Each row is a point on a landscape with many valleys, with its height.
From any point a ball rolls to the lowest of the 2 points nearest to it. It stops when none of these is lower. Distance is the straight distance between rows; heights are no part of it.
q8 height 2.82: +1.50 -0.61 -2.28 -1.08 -1.54 +0.69 +0.22 -1.31 +0.10 +1.07 +1.41 -0.15 -2.42 +1.00 -1.64 +0.38 -1.06 +1.50 +1.04 +1.13 +0.01 +1.14
q423 height 4.57: +1.32 -2.90 -1.20 +0.02 +0.38 +1.00 -2.81 -0.73 +0.45 -0.69 -1.16 -1.34 -0.30 -0.27 +0.32 -0.08 +0.24 -1.24 -0.15 -0.49 +0.49 -1.76
q670 height 5.82: +0.91 -0.13 -0.15 +0.58 -1.16 +0.99 -0.08 -0.63 -0.57 +1.68 -0.24 -3.13 -0.27 -1.07 +1.90 -0.52 +1.58 -0.32 -0.01 -0.51 -1.88 -1.05
q675 height 5.21: +1.14 -3.53 -2.64 +0.24 -0.52 +0.76 -0.72 +0.61 +1.91 -0.33 -2.40 -2.27 -1.31 -0.12 +1.06 +2.54 -1.30 +0.09 -2.28 +0.78 +0.76 +0.04
q595 height 4.24: -0.53 -0.17 +0.69 +0.45 +1.98 +0.16 -1.53 +2.50 +0.99 -2.13 -2.66 +1.13 +0.13 +0.70 +1.00 +1.47 -0.97 -1.49 -1.55 -0.26 +1.38 +0.85
q570 height 5.36: -2.67 -0.98 -0.51 -0.51 -0.83 -1.61 -0.53 -2.41 -2.14 +0.83 +1.56 -0.62 +3.14 +0.33 -0.35 -3.32 +1.90 -0.86 +0.59 +0.23 +1.06 -3.75
q948 height 2.99: -1.28 -1.53 +1.92 +0.49 +0.80 -1.76 -0.10 -1.15 +0.28 -0.08 +3.24 +5.11 +1.90 -0.45 -3.38 -1.88 +0.35 +1.14 +2.14 -0.38 +1.62 -0.52
q868 height 5.03: -0.97 -2.65 -0.50 +0.33 -0.52 +0.85 -0.20 +0.22 +0.14 +0.13 -1.28 -1.75 +0.02 -0.54 +1.60 +0.31 +1.21 -1.58 -1.91 -0.97 +0.60 -1.27
q510 height 1.60: +1.04 -2.05 -0.84 +0.26 +0.89 -0.68 -2.30 -0.21 +1.06 -1.42 +1.38 +2.56 -0.42 +0.35 -3.24 -0.30 -1.85 +1.01 +1.79 +0.38 +1.58 -0.43
q538 height 3.95: +0.54 +1.63 -1.55 -0.32 +0.10 -0.62 +0.63 +0.45 +0.29 +1.25 +0.32 +0.84 -1.44 +2.30 -1.65 +2.50 -1.97 +1.73 +0.64 +4.03 -0.39 +3.95
q503 height 5.52: -0.29 -0.36 +0.01 +0.61 +1.03 -0.53 -0.57 +2.07 +0.18 -2.47 -0.45 +2.07 +1.12 +0.04 -1.82 +0.82 -2.95 -0.14 -0.19 -0.92 +2.30 +0.35
q355 height 3.74: +0.96 +0.42 +0.22 -0.38 -0.38 +0.68 -1.17 -0.96 -0.38 -0.04 +1.82 +0.92 -1.49 +0.41 -1.38 -1.65 +0.46 +0.21 +2.32 -0.89 -0.57 -0.80
q979 height 4.98: +1.76 -2.21 -2.40 +0.05 +1.43 -0.04 -1.53 -0.56 +1.96 -0.04 -2.60 -0.70 -1.17 +0.61 +0.66 +2.52 -1.25 +0.39 -1.63 +2.61 +0.40 +1.04
q640 height 4.89: -1.25 -3.74 -2.24 +0.78 -2.02 -0.27 +2.09 +0.60 +1.72 +1.08 -0.88 -4.17 -0.49 -0.51 +2.46 +1.91 +0.86 -0.08 -2.39 +0.78 -1.64 -1.69
q373 height 2.52: +1.71 +0.03 +0.97 +2.11 +1.96 -0.84 -2.32 +0.49 +1.51 -0.95 +0.13 +3.19 +0.85 -1.50 -3.65 +0.85 -2.23 +1.41 +3.18 +0.47 +0.11 +1.33
q348 height 5.62: +0.38 -0.80 -0.06 +0.84 -0.91 +0.59 -0.58 -1.28 -1.49 +0.72 -0.29 -3.18 +2.08 -1.79 +0.80 -1.22 +0.34 -0.87 +0.40 -1.32 -0.62 -2.43
q190 height 3.18: +1.57 +0.21 +0.09 -0.11 +2.39 -1.05 -2.13 -2.08 -0.12 +0.78 +0.95 +0.22 +0.82 +1.61 +1.36 -1.75 +2.24 -0.21 +1.47 +2.21 -1.35 -1.63
q483 height 3.23: +0.80 +2.20 +1.53 +1.19 +0.26 +1.26 +0.45 -0.10 -0.89 +2.70 -0.46 +1.23 -1.82 +0.53 -0.65 +1.30 +1.18 +1.40 -0.13 +2.00 -1.76 +3.93
q90 height 1.27: -0.81 +2.97 +0.02 -0.79 -1.89 -0.20 +2.97 -0.66 -1.40 +0.43 +1.85 +0.55 +0.07 -0.59 -1.57 -1.56 -0.11 +0.65 +0.55 -1.78 +0.51 -0.51
q147 height 1.30: -1.76 +1.34 -2.10 -1.84 -1.33 -1.93 +1.81 -1.70 -0.64 +0.79 +2.10 -0.93 +0.84 +0.94 -0.17 -2.57 +1.17 -0.35 +0.70 -0.06 +0.64 -3.38
q938 height 5.90: +0.55 +0.50 +0.65 +0.78 -0.87 +0.77 +0.60 -0.87 -1.63 -0.45 +0.85 -0.17 +1.53 -1.94 -1.77 -1.34 -1.28 +0.36 +1.22 -2.54 +0.64 -1.17
q225 height 5.88: -0.53 +1.27 +0.14 -0.33 -0.46 +0.34 +0.96 +2.85 +0.74 -1.13 -0.93 -1.80 -0.39 +0.06 +2.94 +0.06 -0.08 -1.08 -1.03 -1.52 -0.34 -0.40
q622 height 3.22: +0.56 -1.59 -2.89 -1.17 -1.16 +0.16 +0.82 -0.32 +0.64 +0.81 +0.42 -1.13 -2.11 +1.17 +0.28 +1.48 -0.85 +0.83 -0.67 +1.68 +0.28 +1.02
q598 height 4.16: -0.75 -1.04 -1.97 -0.63 -4.44 +1.09 +1.69 +0.30 +0.64 +0.46 -0.29 -3.70 -1.11 -1.66 +0.24 -0.10 -0.19 -0.26 -0.94 -2.12 -0.10 -2.28
q352 height 4.48: +1.63 -1.04 -1.47 -0.08 +1.97 -0.64 -1.94 -1.63 +1.39 +0.57 -0.78 +1.97 -1.68 +1.90 -1.49 +2.17 -0.90 +1.36 +0.28 +4.45 -0.21 +2.94
q725 height 3.09: -0.71 -1.20 +2.25 +0.45 +0.34 +1.04 -1.04 -0.41 -1.67 -0.98 -1.30 -1.42 +2.12 -1.99 +1.51 -0.86 +1.40 -2.23 -0.85 -2.74 +0.00 -1.50
q803 height 6.06: +0.73 +2.00 +1.99 +0.53 -0.66 +1.14 +0.25 +0.97 -1.12 -1.35 +0.27 +0.43 +0.45 -1.83 -1.13 -0.53 -1.65 +0.18 +1.53 -2.85 -0.30 +0.53
q651 height 4.01: -0.54 +2.99 +2.92 +0.35 -0.95 +0.90 +2.90 +0.09 -2.29 +1.18 +0.54 -0.53 +0.98 -1.70 +0.62 -0.36 +0.96 +0.73 -1.01 -1.76 -0.97 +1.77
q734 height 2.51: +0.94 -2.11 +0.86 +1.88 +1.85 -0.13 -0.82 -2.02 -0.37 +0.66 +1.00 +2.31 +2.34 -0.86 -2.29 -1.04 -0.10 +0.93 +1.09 +0.74 +1.10 -0.42
q718 height 1.46: -1.97 -0.22 +2.44 -0.39 -0.98 +1.20 +2.22 -0.20 -2.15 -0.53 +0.00 +1.36 +0.69 -1.59 -1.17 +0.48 +0.05 -0.13 -1.61 -2.59 +1.25 +1.55
q334 height 4.28: +1.05 +1.53 +2.18 +1.40 +3.38 -0.99 -0.22 -0.31 -0.67 -0.63 +0.45 +1.81 +3.13 -0.68 +0.21 -1.10 +0.07 +0.10 +1.22 +0.12 -0.30 -0.48
q327 height 3.91: -1.28 -0.74 +1.63 -0.52 +0.78 +1.30 -1.56 +1.93 +0.20 -2.38 -1.80 +1.31 -0.55 +0.15 +0.71 +0.28 +0.18 -2.35 -1.59 -2.12 +1.31 +0.36
q747 height 4.40: -1.20 -1.26 -2.61 -0.68 -2.67 -0.51 +1.66 -0.56 -0.43 +0.56 +0.15 -3.43 +0.65 -1.01 +0.29 -0.61 -0.35 -0.39 -0.37 -0.98 +0.44 -3.18
q689 height 6.17: +1.75 +0.76 -2.29 -1.39 -3.03 +0.85 +0.79 -0.11 +0.76 +0.44 +0.73 -3.07 -2.50 +0.04 +0.85 +0.12 -1.12 +0.90 +0.65 -0.08 -1.30 -0.34
q535 height 3.63: -0.18 +2.70 +2.28 +0.88 -0.59 +1.42 +1.92 +0.31 -1.69 +2.01 +0.20 +0.63 -0.86 -0.45 -0.18 +0.48 +1.16 +0.98 -0.62 -0.39 -1.08 +3.05
q713 height 6.47: +1.16 +0.97 -2.71 -2.38 -1.32 -0.81 +1.57 +0.31 +1.34 +0.78 +1.14 -2.30 -2.56 +1.91 +2.07 +1.33 -0.75 +1.23 -0.01 +2.63 -1.99 +1.45
q656 height 6.56: +0.02 +1.01 +1.42 +1.16 +0.09 +1.41 -0.80 +2.07 +1.36 +0.07 -4.17 -0.33 -1.11 -0.19 +1.77 +2.39 -0.21 -0.67 -2.24 +0.73 -0.65 +2.71
q323 height 3.87: -0.13 +1.10 +1.82 +0.02 +2.23 -0.72 -0.88 +0.22 -0.90 -0.78 +0.64 +1.21 +1.65 +0.45 +1.16 -1.50 +1.41 -1.17 +0.51 -1.00 -0.20 -1.24
q380 height 3.49: -0.43 +0.65 +2.24 +0.03 +1.00 +0.75 -0.60 +0.43 -1.13 -0.44 -0.39 -0.03 +0.60 -0.44 +1.64 -0.92 +1.79 -1.53 -0.48 -1.86 -0.69 -0.49
q943 height 4.88: -2.77 -2.23 -0.60 -0.89 -1.48 +0.02 +0.68 +0.64 +0.08 -0.50 -0.76 -2.13 +0.04 +0.03 +1.96 -0.44 +1.65 -2.24 -2.02 -2.01 +0.75 -2.55
q490 height 4.04: +0.40 -0.50 -0.35 -0.97 -2.12 +1.65 -1.05 -2.00 -0.60 +0.82 +1.60 -0.30 -2.40 -0.04 -1.36 -1.69 +1.36 -0.28 +1.26 -1.38 -0.38 -1.23
q567 height 2.39: -2.68 -0.56 +1.51 -0.39 +0.90 -1.62 +0.35 -0.10 +0.09 -0.38 +2.92 +5.59 +0.53 +1.11 -2.87 -0.96 +0.73 +0.89 +0.81 -0.14 +1.64 +0.60
q564 height 4.76: +1.31 -1.35 -1.73 -0.47 +2.55 -0.71 -1.79 -1.49 +1.99 +0.23 -2.17 +0.73 -1.59 +1.65 +0.76 +2.05 -0.08 +0.43 -1.24 +3.93 -0.27 +1.49
q755 height 2.16: -2.67 +2.47 +3.00 -0.95 -1.58 +0.74 +2.90 +1.41 -1.96 -0.91 +0.07 +1.47 -0.08 -0.68 -0.83 +0.67 -0.07 -0.20 -1.49 -2.17 +0.69 +2.80
q975 height 6.73: -1.05 -0.32 +0.81 +0.51 -0.61 +1.52 +0.60 +2.07 +0.95 +0.60 -2.48 -0.63 -1.76 +0.23 +2.28 +1.83 +1.33 -0.74 -2.79 +0.10 -0.32 +2.35
q452 height 6.30: +1.88 +2.94 +1.68 +1.20 -0.66 +1.77 -0.86 +2.08 +0.26 -0.07 -2.20 -0.40 -0.90 -0.51 +0.28 +1.49 -1.32 +0.32 +0.34 -0.04 -1.41 +2.60
q464 height 6.01: +1.81 +1.54 -0.78 -0.07 -1.16 +0.49 +0.72 +0.07 -0.16 +0.94 +0.56 -2.63 -0.52 -0.58 +1.29 -0.65 -0.39 +0.68 +0.85 -0.44 -1.45 -0.65
q612 height 6.33: +1.51 +1.92 -1.88 -1.92 -2.43 +0.42 +0.72 +0.38 +0.76 +0.68 +0.94 -1.81 -3.50 +1.33 +0.61 +0.86 -0.97 +1.36 +0.97 +1.59 -1.94 +1.98
q215 height 6.19: -0.43 +2.89 +3.18 +0.03 -1.24 +1.91 +0.56 +2.63 -0.55 -0.50 -1.23 -0.48 -0.92 -0.84 +1.32 +0.08 +0.46 -0.79 -0.83 -1.96 -0.94 +2.31
q100 height 5.10: +0.04 +1.86 -0.46 -1.23 +0.15 -0.62 -0.11 +1.66 +0.21 -1.79 +1.12 +0.32 -0.21 +0.99 +0.16 -1.15 -0.97 -0.71 +1.19 -1.35 +0.58 -1.36
q932 height 5.11: -1.07 -2.37 -1.64 +0.51 -1.59 +0.26 +2.38 +1.64 +1.19 +0.60 -1.23 -2.84 -0.46 -0.32 +2.35 +1.75 -0.17 +0.06 -2.81 -0.25 +0.01 -0.65
q43 height 2.56: -0.30 +0.37 -1.97 -1.97 -0.65 -1.43 +0.67 -1.43 -0.32 +1.57 +2.14 -2.41 -0.99 +1.66 +1.84 -1.70 +2.68 -0.24 +0.43 +1.45 -1.69 -1.95
q917 height 4.49: +2.20 -1.54 -1.97 -0.14 +0.30 -0.20 -0.66 -0.65 +2.38 +0.74 -2.06 -3.46 -1.08 -0.17 +3.16 +1.77 +0.46 +0.24 -0.99 +2.43 -2.54 -0.43
q435 height 2.85: +1.20 +1.64 -0.23 -0.05 -0.85 +1.18 +0.05 -0.40 -0.23 +2.21 +0.43 +0.31 -3.03 +1.44 -1.00 +1.60 +0.21 +1.50 +0.73 +2.60 -1.69 +3.75
q209 height 2.94: +0.27 -2.84 +1.37 +1.64 +1.33 -1.18 -1.39 -1.25 +0.19 -0.84 +1.90 +3.76 +2.73 -1.46 -3.44 -1.54 -0.91 +0.78 +1.67 -0.60 +1.98 -1.22
q60 height 3.55: +0.24 -0.07 +0.19 +0.06 +2.07 -0.81 -1.07 -2.07 -0.86 +2.18 +0.64 -0.67 +0.89 +1.24 +2.20 -1.71 +3.80 -0.82 +0.13 +1.86 -1.71 -1.40
q774 height 6.04: -0.16 +3.35 +1.76 -0.35 -0.42 +0.60 +0.19 +3.58 +0.30 -1.36 -1.05 -0.96 -0.61 -0.05 +2.40 -0.43 -0.09 -1.16 -0.38 -1.73 -0.80 +0.84
q388 height 2.15: -0.92 -0.90 +1.43 +0.60 -0.83 +1.40 +1.64 +0.39 -1.37 -0.61 -1.10 -0.93 +1.37 -2.31 +0.31 +0.75 -0.84 -0.28 -1.94 -2.63 +1.12 +0.50
q686 height 4.82: +1.27 -2.52 -0.78 +1.29 +0.04 +1.37 +0.27 -2.97 -0.93 +2.43 +0.33 +0.09 -0.20 -0.69 -1.64 +0.23 +0.39 +1.34 -0.19 +1.07 +0.60 +0.79
q195 height 5.31: -0.28 +1.16 +0.91 -0.20 +0.94 -0.19 -0.75 +2.07 -0.06 -2.99 +0.31 +1.59 +1.03 -0.06 -1.09 -0.62 -2.11 -0.55 +1.34 -2.39 +1.16 -0.90
q968 height 3.17: -3.14 +1.41 +3.06 -1.44 +0.56 -0.10 +0.52 +1.82 -0.86 -2.59 +0.46 +3.17 +0.00 +0.33 -0.93 -0.02 +0.44 -1.23 -0.68 -2.40 +1.22 +1.48
q368 height 3.42: +2.03 +1.69 +0.31 +0.21 +1.06 -0.37 -1.38 +0.01 +0.27 -0.83 +1.69 +1.15 -0.23 +0.11 -1.45 -0.98 -1.09 +0.87 +3.26 +0.04 -1.03 -0.22
q207 height 3.60: +0.90 +1.79 -1.45 -0.86 +0.17 -1.17 +0.55 -0.17 +0.34 +0.54 +2.36 +1.80 -1.61 +2.32 -2.13 +0.47 -1.48 +2.11 +2.24 +3.15 -0.60 +2.44
q131 height 2.34: -2.28 +1.46 -0.54 -0.86 -1.33 -0.80 +2.97 +0.24 -0.76 -0.43 +1.63 +2.96 -0.01 +0.43 -3.23 -0.41 -1.53 +0.89 +0.11 -1.01 +2.30 +0.41
q88 height 4.25: +1.88 -0.42 -1.19 +0.59 +1.24 -0.30 -0.60 -0.74 +0.78 +0.78 -1.56 -2.63 +0.53 -0.24 +2.86 +0.51 +0.46 -0.05 -0.35 +1.45 -1.44 -1.11
q922 height 3.88: +0.40 -1.86 -2.41 -0.97 -3.55 +1.42 +0.38 +0.25 +0.88 -0.21 -0.54 -2.48 -2.50 -0.50 -0.35 +0.67 -1.56 +0.05 -0.69 -1.32 +0.66 -0.78
q54 height 4.56: -0.01 +1.33 +1.46 +0.72 +3.31 -0.62 -1.21 +1.34 +0.49 -1.58 -1.77 +2.57 +0.93 +0.65 +0.48 +0.91 -0.38 -0.68 -0.17 +0.38 +0.42 +0.88
q347 height 6.58: -1.47 -1.02 +2.34 +0.80 -0.70 +1.81 +1.35 +0.99 +0.17 +0.94 -2.31 -1.30 -0.52 -1.34 +2.93 +1.24 +2.60 -1.11 -3.22 -1.15 -0.84 +1.64
q12 height 4.74: -1.62 +1.71 +1.25 -0.41 +0.58 -1.34 +1.97 -0.68 -2.28 -0.02 +1.19 -0.81 +3.55 -0.87 +1.08 -2.26 +1.06 -0.86 -0.18 -1.47 +0.19 -2.00
q867 height 2.81: -1.40 +0.96 -1.20 -1.15 -0.26 -1.63 +1.37 +0.60 +0.19 -1.20 +1.99 +2.88 -0.23 +1.65 -2.63 -0.81 -1.66 +0.88 +1.13 -0.07 +2.09 -0.59
q126 height 5.04: +0.38 -3.55 -1.47 +1.26 -0.98 +0.90 +0.55 -2.92 -1.52 +2.61 +0.39 -1.46 +1.11 -1.34 -1.31 -0.08 +0.25 +0.69 -0.76 +0.58 +1.07 -0.77
q559 height 4.69: +0.78 -2.69 -2.11 +0.60 -0.92 -0.07 +0.59 +0.05 +2.16 +1.06 -1.59 -4.13 -0.36 -0.89 +3.08 +1.83 +0.67 +0.08 -1.52 +1.35 -2.47 -1.39
q89 height 5.58: -1.59 -1.77 +0.34 +0.17 -0.29 -0.35 -1.55 -1.75 -1.90 -0.46 +0.57 -0.61 +3.04 -0.95 -0.50 -2.29 +0.69 -1.48 +0.46 -1.43 +1.16 -3.34
q866 height 3.56: +0.36 -3.11 -3.27 -1.13 -1.80 +0.30 +0.00 -1.09 +0.57 +0.26 +0.42 -1.82 -1.70 +0.37 -0.65 +0.62 -0.94 +0.38 -0.82 +0.40 +1.08 -0.87
q639 height 4.27: +1.95 +1.59 +1.50 +1.87 +2.14 +0.68 -0.27 -1.93 -0.77 +1.98 -1.17 +0.12 +0.58 -0.92 +0.82 +0.14 +1.35 +0.72 +0.13 +1.31 -1.51 +1.10
q872 height 1.63: -1.54 -0.50 +0.75 +0.01 +1.68 -2.33 -1.36 +1.33 +1.37 -1.54 +2.29 +5.45 +0.78 +1.13 -2.90 -0.39 -0.63 +0.78 +1.96 +0.29 +1.76 +0.20
q191 height 5.44: -1.36 -1.08 +0.02 +1.12 -0.80 -0.31 +1.36 -1.26 -2.47 +1.48 -0.01 -3.20 +3.63 -2.25 +0.97 -0.93 +0.69 -0.31 -0.71 -0.86 -0.04 -2.08
q541 height 4.55: +2.05 +0.05 +0.41 +1.71 +1.22 +0.74 +0.11 -1.96 -0.61 +1.99 +0.10 +0.80 +0.14 -0.47 -1.08 +0.27 +0.20 +1.50 +0.83 +1.49 -0.68 +1.52
q875 height 6.79: +0.05 +0.75 -1.20 -1.53 -0.11 -0.03 -0.23 +1.72 +1.36 -0.02 -0.22 -0.75 -2.82 +2.18 +2.24 +0.70 +0.78 -0.64 -0.44 +1.20 -0.80 +0.90
q969 height 2.43: +0.99 -0.53 -1.41 -0.46 -0.31 +0.72 -0.05 -1.47 -0.14 +1.65 +1.08 +1.29 -2.71 +1.54 -1.80 +1.08 -0.10 +1.54 +0.64 +2.54 -0.23 +2.71
q650 height 4.34: +0.72 -2.37 -1.13 -1.06 -1.23 +1.38 -2.58 -1.20 +0.28 -0.32 +0.21 -0.92 -2.34 +0.46 -0.18 -0.73 +0.98 -1.09 +0.68 -0.87 -0.19 -1.63
q99 height 5.24: -0.70 -2.74 -1.00 +1.32 -0.43 -0.43 +0.68 -2.37 -1.88 +2.07 -0.01 -2.33 +3.00 -1.51 +0.03 -0.54 +0.61 -0.14 -0.80 +0.47 +0.93 -1.81
q303 height 6.95: +0.91 -0.85 -1.39 -1.35 +0.90 +0.16 -1.72 -0.71 +1.01 +0.33 -0.03 -0.05 -2.49 +2.04 +1.46 +0.32 +1.43 -0.44 -0.12 +1.86 -0.76 +0.27
q18 height 3.97: +1.79 +0.68 +0.50 +1.13 +1.55 +0.39 -0.50 -0.66 -0.30 +0.71 -1.12 -1.03 +0.92 -0.75 +1.62 +0.06 +0.40 -0.29 -0.18 +0.40 -1.00 -0.17
q389 height 5.50: -0.72 +0.65 -0.62 -0.59 -3.41 +0.39 +2.38 +3.91 +2.72 +0.00 -1.18 -3.29 -1.81 +0.30 +3.11 +1.30 -0.46 +0.29 -1.72 -0.54 -1.34 +0.39
q438 height 2.65: -1.82 -0.79 +2.41 -0.08 +0.66 +0.30 +1.17 +0.22 -1.69 -1.30 -1.17 -0.74 +2.64 -1.67 +1.62 +0.25 +0.41 -1.61 -2.28 -2.26 +1.06 -0.32
q305 height 6.42: +0.62 +3.11 +2.70 +1.55 -1.00 +1.87 -1.30 +2.78 +1.01 +0.20 -4.56 -0.71 -0.43 -0.51 +0.73 +2.61 -1.40 -0.15 -1.11 +0.62 -1.29 +3.81
q67 height 4.83: +0.41 +2.50 +2.75 +1.65 +4.13 -1.34 -1.79 +0.71 +0.86 -1.42 -0.86 +3.71 +1.65 -0.21 -0.72 +0.38 -0.37 +0.19 +1.47 +0.67 -0.51 +1.18
q897 height 5.69: -1.94 +1.43 +0.42 -0.92 -1.86 +0.25 +2.15 +4.16 +1.89 -0.76 -1.19 -2.01 -1.49 +0.46 +3.62 +0.44 +0.56 -1.40 -2.24 -1.14 -0.47 +0.46
q688 height 6.62: -0.66 +0.97 -2.48 -2.01 -1.29 -0.89 +2.17 +1.24 +1.14 +0.61 +0.89 -1.90 -2.39 +2.02 +2.23 +0.61 +0.41 +0.46 -0.80 +1.24 -0.80 +0.13
q687 height 3.25: -0.15 +1.86 -0.84 -0.74 +0.82 -1.72 +0.99 +0.48 +0.33 -0.28 +2.42 +2.67 -0.59 +2.13 -1.59 -0.61 -1.18 +1.36 +2.06 +1.68 +0.44 +0.72
q427 height 5.75: -0.24 -1.30 +0.71 +0.70 +0.22 -0.02 -0.65 -1.02 -1.40 -0.98 +0.69 +0.37 +2.53 -1.44 -1.62 -1.54 -0.81 -0.46 +0.77 -1.93 +1.37 -1.98
q744 height 3.13: +2.26 +2.33 +0.74 +1.49 +1.53 -0.33 -0.48 +0.23 +0.04 -0.04 +0.57 +1.51 +0.28 -0.30 -1.70 +0.27 -1.63 +1.61 +2.81 +1.06 -1.08 +1.54
q284 height 5.06: -1.98 +0.87 +0.79 -0.35 +0.57 -1.99 +1.20 -1.59 -2.07 +0.72 +2.34 +0.65 +3.52 +0.33 +0.16 -3.11 +1.56 -0.50 +0.43 -0.16 +0.85 -2.56
q721 height 2.84: +2.21 +1.89 +0.63 +2.32 +2.16 -0.57 -1.65 +0.59 +1.03 -0.64 -1.36 +1.90 +0.87 -0.72 -2.27 +1.53 -3.00 +1.62 +2.31 +1.45 -0.55 +1.81
q379 height 2.07: +1.76 -2.46 +0.96 +2.12 +1.85 +0.37 -2.70 -3.45 -0.59 +0.97 -0.23 +1.11 +2.07 -1.40 -1.69 -0.91 +1.01 +0.11 +1.13 +0.83 -0.05 -1.29
q285 height 5.32: -1.64 -0.55 -1.03 -0.11 -3.05 +0.26 +3.32 +3.19 +1.49 -0.06 -1.39 -2.59 -0.81 -0.48 +2.19 +1.80 -0.98 +0.28 -2.57 -1.13 +0.17 +0.28
q910 height 1.82: -2.07 +3.75 -0.03 -1.64 -2.02 -0.60 +3.17 +0.08 -0.61 -1.02 +1.77 +2.29 -0.35 -0.12 -2.63 -1.32 -0.48 +0.30 +0.58 -2.17 +1.32 -0.44
q568 height 4.58: +1.82 +0.98 +1.67 +2.13 +3.81 -1.17 -1.43 -0.40 +0.57 -1.19 -0.74 +2.65 +2.80 -1.19 -1.05 -0.09 -1.22 +0.56 +1.74 +0.48 -0.08 +0.01
q487 height 6.37: -1.13 +0.53 +3.60 +0.16 -1.63 +2.54 +1.14 +1.50 -0.68 -0.30 -1.96 -0.88 -0.19 -1.96 +1.66 +1.04 +1.06 -0.94 -2.39 -2.64 -0.29 +2.39
q654 height 0.59: -1.05 +2.70 -1.61 -1.66 -2.01 -1.00 +2.39 -1.16 -0.53 -0.19 +1.84 +0.00 +0.30 +0.06 -1.39 -2.43 -0.02 +0.08 +0.86 -1.34 +0.87 -2.65
q162 height 5.20: +1.23 -1.68 -1.60 +0.42 +1.63 -0.05 -1.69 +0.34 +1.18 -1.17 -1.61 +0.87 -0.73 +0.67 -1.03 +1.79 -2.04 +0.31 -0.69 +1.32 +1.40 +0.89
q159 height 6.18: +1.93 +2.05 +1.53 +1.17 -0.31 +1.71 -1.10 +1.33 -0.32 -0.59 -0.93 -0.12 -0.55 -1.45 -0.48 +0.23 -1.60 +0.27 +1.57 -1.61 -0.90 +1.10
q333 height 1.95: -0.79 -0.27 -2.40 -1.14 -0.82 -2.01 +0.45 -1.99 -0.95 +1.59 +2.08 -2.32 +1.39 +1.01 +0.76 -2.34 +1.57 -0.03 +1.09 +1.39 -0.49 -3.17
q173 height 2.76: +1.63 -1.12 +0.13 +0.25 +2.05 -0.49 -3.55 -1.86 +0.34 -0.45 +0.23 +0.47 +0.98 +0.67 +0.23 -1.49 +1.11 -0.89 +1.64 +0.71 -0.48 -2.43
q29 height 3.57: -1.77 +0.55 +3.18 -0.59 +0.34 +1.14 -1.12 +1.97 -0.47 -2.91 -0.75 +2.32 -0.62 -0.22 -0.72 +0.08 +0.23 -1.85 -0.22 -2.90 +0.70 +1.19
q219 height 7.08: -0.18 -2.24 -2.13 -1.60 +1.27 -0.79 -0.83 -1.00 +1.38 +0.93 +0.12 -0.85 -1.98 +2.64 +2.64 +0.36 +2.56 -0.80 -1.12 +2.47 -0.93 -0.59
q753 height 5.42: +1.05 -2.05 -1.60 +0.67 +2.50 -1.35 -1.70 -0.03 +1.46 -1.15 -0.47 +2.58 +0.41 +1.36 -2.04 +1.32 -2.14 +1.07 -0.23 +2.59 +2.07 +1.05
q44 height 4.87: -0.67 +0.39 -1.98 -1.38 +0.01 -1.22 +0.90 +0.91 +0.19 -0.95 +0.83 -1.07 +0.20 +1.34 +1.14 -0.92 -0.41 -0.49 -0.09 -0.55 +1.05 -2.32
q606 height 4.62: -2.21 +0.13 -1.57 -1.35 -1.73 -1.11 +1.53 +0.35 -0.23 -0.53 +0.31 -2.29 +0.72 +0.00 +1.20 -1.30 +0.47 -1.41 -0.85 -1.79 +0.68 -3.32
q957 height 4.42: -0.68 +2.32 +2.60 +0.38 +0.19 -0.16 +2.51 -0.67 -2.60 +0.35 +0.90 -1.10 +2.95 -1.91 +1.15 -1.29 +1.01 -0.29 -0.53 -1.74 -0.59 -0.34
q85 height 2.14: +0.17 -0.91 +0.74 +1.49 +1.04 -0.36 -1.06 +0.64 +0.32 -0.87 +0.70 +3.28 +0.72 -0.90 -3.61 +0.59 -2.11 +1.22 +1.60 -0.11 +1.23 +1.26
q72 height 3.10: +0.43 -0.26 -0.92 -1.00 +0.61 -0.73 -0.27 -2.00 -0.23 +2.34 +1.34 -1.52 -0.97 +1.49 +2.15 -0.93 +3.69 -0.18 +0.01 +2.05 -1.96 -0.71
q743 height 4.23: +1.54 +0.54 -1.48 -0.66 +0.43 -0.20 -1.64 -0.65 +0.95 +0.71 -0.25 +1.06 -2.44 +2.08 -1.91 +2.80 -1.59 +1.27 +1.17 +4.45 -1.38 +3.97
q641 height 0.95: -0.51 -1.87 -0.18 +0.44 +1.62 -2.08 -2.88 +1.48 +2.03 -2.23 +1.38 +4.77 +0.32 +0.75 -3.80 +0.35 -1.92 +0.70 +1.72 +0.57 +2.29 +0.12
q474 height 4.77: +0.24 -2.99 -0.60 +0.44 +1.44 +0.64 -1.76 -0.42 +0.55 -0.27 -1.85 +0.04 -0.20 +0.23 +0.53 +0.59 +0.43 -1.19 -1.72 +0.17 +1.21 -0.73
q861 height 2.69: -3.37 +2.48 +1.94 -1.95 -1.44 +0.21 +2.10 +1.16 -1.24 -1.48 +0.69 +2.48 -1.12 +0.52 -1.10 -0.49 +1.01 -0.86 -0.89 -2.58 +1.12 +1.10
q546 height 2.44: +1.60 -2.77 +0.11 +1.03 +2.66 -0.73 -4.04 -2.92 +0.36 -0.07 -0.40 +1.12 +2.21 -0.02 -0.77 -1.27 +0.52 -0.57 +0.98 +1.75 +0.61 -2.36

For each start below, name the point where the ball stops.
q352 | q654
q568 | q718
q452 | q969
q303 | q18
q44 | q969
q347 | q18
q285 | q18
q490 | q641
q284 | q969
q595 | q718
